Each row is a point on a landscape with many valleys, with its height.
A ball rolls from a point to whichever of its 3 nearest points has the largest drop for the distance, and stops where none of them is lower. Distance is the straight distance between rows; heights are no part of it.
midaz (h 39.7): [ 90 158 113 133 110 158 116 179 170 125]
nusu (h 27.1): [164 147 179 111  77 131 149  85 121 137]
Gata (h 41.8): [138 103 126 150 177 140 111 118 138 159]
Sido (h 31.0): [170 104 136 112  76  81 165  68 109 102]
misin (h 26.3): [156 169 175 122  82 147 151  91 103 150]
bitu (h 68.9): [132 157 138 108 143 129 136 139  83 140]
Fadus (h 36.6): [164 117 120 116 132 101 151 103  74 118]
Let (h 34.3): [146  82 120 157 168 128 112 104 124 139]
pebo (h 31.7): [126  87 121 118 106 139 106  98 120  92]
fezem (h 57.6): [129  84 110 188 163 105 114  82 115 119]
nir (h 61.4): [ 92 105 132 110 190 116  93 173 174 129]
vudu (h 62.4): [123 179 123 121 137 127 144 157 105 144]
Sakat (h 30.9): [134  71  86 136 128 137 113  98 124 132]
Rak (h 36.5): [148 198 150 129  69 158 160 111  99 160]
togan (h 72.4): [133 154 125 105 133 128 149 140  88 150]
goraz (h 39.8): [137  83 132 158 182 120 100 119 133 124]
kudov (h 33.4): [128  87 106 119 139 156 112 128 138 168]
lotu (h 34.4): [138 176 129 120  85 115 167 161 174 135]
fuz (h 65.1): [119  74 124 158 182  86 103 103 135  91]
zanid (h 60.3): [114 113 147 138 194 129  96 147 154 143]
delo (h 61.7): [117  71 116 128 179 101  94 135 152 102]
mevi (h 61.5): [ 79 137 124 152 183 123 106 202 200 130]
nedof (h 27.4): [128 112 125 145 111 115 117  78  84  71]
bunil (h 43.7): [ 93 168 123 140 115 151 121 183 160 108]
Vata (h 36.7): [ 98 139 101 121 122 165 118 165 172 149]
Noko (h 25.1): [165 117 145  89  93 101 159  99 117 138]
dase (h 21.3): [113 169 149 116 138 140 118 145 110 122]
vod (h 21.1): [116 112 139 102 119 154  99 126 122 111]
Sibo (h 34.1): [148 205 126 137  62 160 174 136 100 146]
dadut (h 27.6): [154 136 171  95  82 116 148  95 133 134]
totid (h 65.6): [101  56  77 131 183 101  95 130 134  87]
vip (h 63.8): [107  59  81 113 196 120  96 158 137 116]
fon (h 35.3): [108 126 100 118 135 164 115 142 155 167]
nes (h 36.8): [124 110 115 144 173 146 110 137 140 179]
Lor (h 60.9): [ 94 135 138 150 192 129 101 184 188 136]
nak (h 28.8): [141 139 146  88  94 107 160 118 142 151]
vug (h 32.4): [133 177 107 133 113 112 172 178 138 146]
pep (h 29.7): [127 100 136 134 113 124 118  90  92  74]
Senin (h 33.3): [132 171 134 106  86 107 171 141 161 145]
kuvuv (h 64.5): [108  64 106 140 174  85 100 118 143  77]
linan (h 45.5): [163 114  97 134 107  85 170  84  68 105]
zeder (h 29.9): [144 200 160 158  68 147 164 142 147 134]
valif (h 38.4): [151 198 101 120  41 154 191 153 104 134]
puze (h 22.1): [149 186 169 129  74 146 151 106 122 151]
leg (h 25.9): [121 141 149 105 136 146 117 137 102 120]
vuguf (h 27.2): [178 151 173 124  71 143 149  78  85 141]
Dameb (h 61.6): [103 148 131 169 185 139 109 174 176 168]
vab (h 56.8): [159 131 128  98 129 105 154 122  85 144]
toz (h 45.0): [150 183 146 114  69 153 163 100  78 160]
Vuf (h 36.2): [130 186 102 146 128 125 164 187 126 137]
gulut (h 27.3): [154 159 176 111  81 127 146  95 126 144]
pabo (h 58.1): [130 116 146 117 129 138 109 114  96  91]
tav (h 27.0): [ 94 156 144 114 127 150 115 156 137 117]
mufik (h 62.5): [ 88  83  95 103 195 124  94 170 149 129]
doso (h 18.0): [170 108 125 101 102  91 164 101 101 124]
zulif (h 24.0): [124  93 126 107 118 140 101 113 124 109]
zed (h 35.0): [130  98 133 131 115 130 108  96  91  72]
Kesiv (h 15.6): [101 139 142 108 117 152 109 145 131 123]
Nipu (h 53.5): [122  84 143 134 189 109  91 140 154 120]
kupa (h 28.1): [146 202 166 143  71 154 156 129 135 141]
devun (h 29.8): [140 163 173 109  78 118 155 117 148 149]
Dudos (h 46.1): [130  70  82 165 118 120 124  73 115 123]
guv (h 61.1): [ 79 115 127 116 186 122 100 184 187 137]
riv (h 34.2): [179 118 174 132  71 114 149  54  95 111]
gozek (h 29.4): [167 111 159 108  80 102 153  76 116 118]
sal (h 61.3): [ 98 150 127 167 185 137 106 186 187 144]
Gitas (h 66.0): [100  55  57 147 192 115  96 127 116 105]
pif (h 26.0): [136 167 113 108 116 117 172 152 138 156]
tibiz (h 53.4): [144  75  86 173 137 121 121  80 116 127]
Musem (h 60.7): [102 130 145 146 188 133  96 167 172 154]
Sizop (h 51.8): [123 190 130 137 139 134 146 169 115 133]
dat (h 9.8): [124  77  93 134 105 133 114  90 120 101]
Gides (h 27.9): [118  80 100 138 100 123 110  83 118  86]
Loz (h 36.3): [175 119 162 146  64 105 152  50  98  98]
kubu (h 18.8): [103 131 147 101 119 150 102 135 121 122]
Terol (h 60.8): [ 92 135 142 136 188 122 101 179 181 139]
Bito (h 65.0): [ 91  65  78 144 169  79 100 122 138  80]
kibit (h 63.6): [101  74 104 105 188 111  86 157 153 111]
zezum (h 34.8): [112 118 105 129 146 156 112 146 158 179]
sakan (h 24.3): [137 111 139 142 126 122 122  94  76  76]
Dumit (h 32.3): [139  77  99 128 138 148 113 106 127 150]
vagub (h 35.9): [110 148  91 156 151 157 126 171 166 173]
miv (h 31.5): [151 203 131 154  63 159 175 143 118 137]
baz (h 26.7): [154 126 146  85  91 107 159 109 129 142]
ribim (h 54.8): [142 144 146 111 139 132 127 125  83 124]
nekit (h 50.8): [110 192 131 144 135 141 136 182 125 122]
dis (h 25.8): [105 164 145 117 135 146 119 150 119 127]

Call two points neighbours if one is among the 3 nearest of the other. Go from one point of each pair to the other, from neighbour to neighbour, staying as low as possible. Name the highest point that can't be avoided.
Kesiv and dat: pebo
pif and dat: nekit
pif and puze: Senin
Kesiv and dase: dis
puze and doso: dadut

For each start below, name the point where the ball stops.
gozek: doso
Vuf: pif
riv: puze
vagub: dat
nes: dat
valif: puze
baz: doso
zed: sakan
leg: Kesiv
zulif: Kesiv
tibiz: dat
midaz: Kesiv
bunil: Kesiv
Sibo: puze
